Points on a hilly landscape, in no order, each with its height.
A climber steps from a point to whichever of its 6 nearest points has the largest rise for the distance, and stops where none of them is higher. Distance is the straight distance between rows; heights are no part of it.
j57: [96,126,126,110,95,122,127,149,131,113,112,197]  (h 650)
j445: [127,115,134,157,156,136,126,106,127,156,129,91]  (h 402)
j673: [88,150,107,135,108,111,114,113,125,129,100,161]  (h 344)
j54: [146,117,133,137,139,124,117,133,124,136,150,95]  (h 397)
j876: [136,122,131,129,130,118,132,125,139,128,139,121]  (h 498)
j960: [114,131,126,100,101,125,140,150,141,108,135,179]  (h 675)
j992: [101,148,121,130,112,122,131,119,135,121,115,157]  (h 627)
j434: [109,136,118,132,111,133,121,128,130,133,127,166]  (h 736)
j715: [120,133,134,148,140,124,138,112,136,136,126,114]  (h 415)
j731: [115,141,114,176,130,146,103,85,105,170,111,136]  (h 351)
j549: [93,152,111,156,119,124,109,96,119,148,112,147]  (h 708)
j504: [142,131,125,83,108,117,144,158,142,91,136,147]  (h 728)
j179: [114,146,121,116,114,118,144,137,141,114,126,158]  (h 636)
j393: [117,138,122,163,126,144,119,102,122,149,127,139]  (h 596)
j766: [143,120,129,135,126,132,122,131,134,136,151,120]  (h 555)
j724: [146,136,130,86,126,112,148,141,144,90,126,113]  (h 526)
j31: [144,124,135,117,147,113,137,137,134,115,119,84]  (h 428)
j634: [161,134,139,93,107,104,123,175,126,90,147,119]  (h 360)
j736: [120,122,137,143,159,117,145,110,139,140,115,88]  (h 305)
j37: [126,132,141,109,153,116,159,115,136,111,96,89]  (h 421)
j366: [90,136,117,94,97,111,136,139,132,102,98,198]  (h 128)
j582: [123,118,128,82,100,124,137,164,137,90,136,172]  (h 621)
j979: [151,117,127,138,124,138,106,139,124,136,164,125]  (h 480)
j733: [108,113,132,87,94,126,131,159,135,100,122,203]  (h 798)
j986: [133,125,118,163,125,160,114,108,117,161,137,143]  (h 749)
j403: [143,136,133,96,146,112,153,127,145,101,107,102]  (h 465)
j957: [147,104,138,141,155,126,113,135,116,145,145,72]  (h 476)
j493: [132,121,134,121,155,114,146,128,137,124,118,80]  (h 405)
j171: [129,98,133,88,97,144,117,172,130,112,149,199]  (h 444)
j12: [127,129,128,139,122,131,126,128,134,135,141,144]  (h 638)
j584: [146,114,139,129,149,118,123,143,119,135,129,72]  (h 463)
j267: [123,113,138,132,160,121,142,122,129,136,116,68]  (h 352)
j392: [99,145,106,167,126,122,101,74,110,160,101,126]  (h 500)
j435: [138,129,118,175,138,169,115,99,104,172,136,133]  (h 410)
j367: [104,145,128,150,136,112,137,95,134,140,100,126]  (h 408)
j424: [155,112,143,137,145,124,105,148,102,142,145,73]  (h 695)
j165: [116,122,139,135,166,112,159,110,138,131,100,79]  (h 272)
j160: [161,120,137,125,129,121,111,149,122,127,149,98]  (h 419)
j627: [146,118,128,106,110,128,118,163,133,116,160,148]  (h 482)
j430: [119,136,124,85,100,119,155,158,140,90,117,175]  (h 776)
j911: [145,107,130,157,146,152,116,113,121,162,148,102]  (h 514)
j123: [129,105,137,145,168,136,115,132,110,157,133,54]  (h 458)
j143: [126,121,127,173,147,147,118,97,117,169,125,111]  (h 455)
j684: [149,132,103,179,135,179,114,110,104,188,138,138]  (h 777)
j502: [97,142,124,170,141,120,116,86,117,156,100,121]  (h 439)
j29: [115,145,127,133,127,114,146,112,139,119,108,133]  (h 557)
j755: [160,142,134,75,113,109,130,167,126,77,130,133]  (h 490)
j32: [159,109,129,147,135,151,107,121,113,155,159,107]  (h 453)
j759: [153,143,129,63,114,116,151,145,138,60,115,133]  (h 313)
j268: [139,102,137,157,159,147,115,115,113,164,144,76]  (h 443)
j866: [103,133,133,170,151,124,134,94,125,155,108,100]  (h 316)
j150: [125,114,127,111,107,141,121,151,136,121,148,175]  (h 610)
j185: [103,155,121,122,112,112,142,123,138,106,103,159]  (h 604)
j647: [133,118,121,133,108,158,116,135,122,139,151,169]  (h 591)
j333: [157,122,135,108,120,110,119,163,125,108,148,108]  (h 372)
j573: [132,124,131,154,138,147,123,107,125,152,144,126]  (h 598)
j210: [144,120,124,123,121,130,117,148,137,123,157,130]  (h 549)
j294: [142,151,142,65,119,121,156,122,147,57,110,130]  (h 395)
j378: [98,146,126,115,105,116,138,133,138,107,110,172]  (h 692)
j329: [95,125,137,156,169,124,150,102,129,157,100,70]  (h 6)
j503: [133,146,136,102,135,115,165,116,139,93,104,121]  (h 454)
j864: [132,131,116,147,118,163,110,128,118,153,146,159]  (h 597)
j20: [120,134,116,156,121,152,112,113,118,153,134,158]  (h 615)
j194: [150,122,129,86,101,118,119,178,128,91,156,151]  (h 386)

Where does a climber stop that starts at each point below?
j759: j733
j29: j434
j979: j434
j333: j434
j876: j434
j582: j733
j267: j424
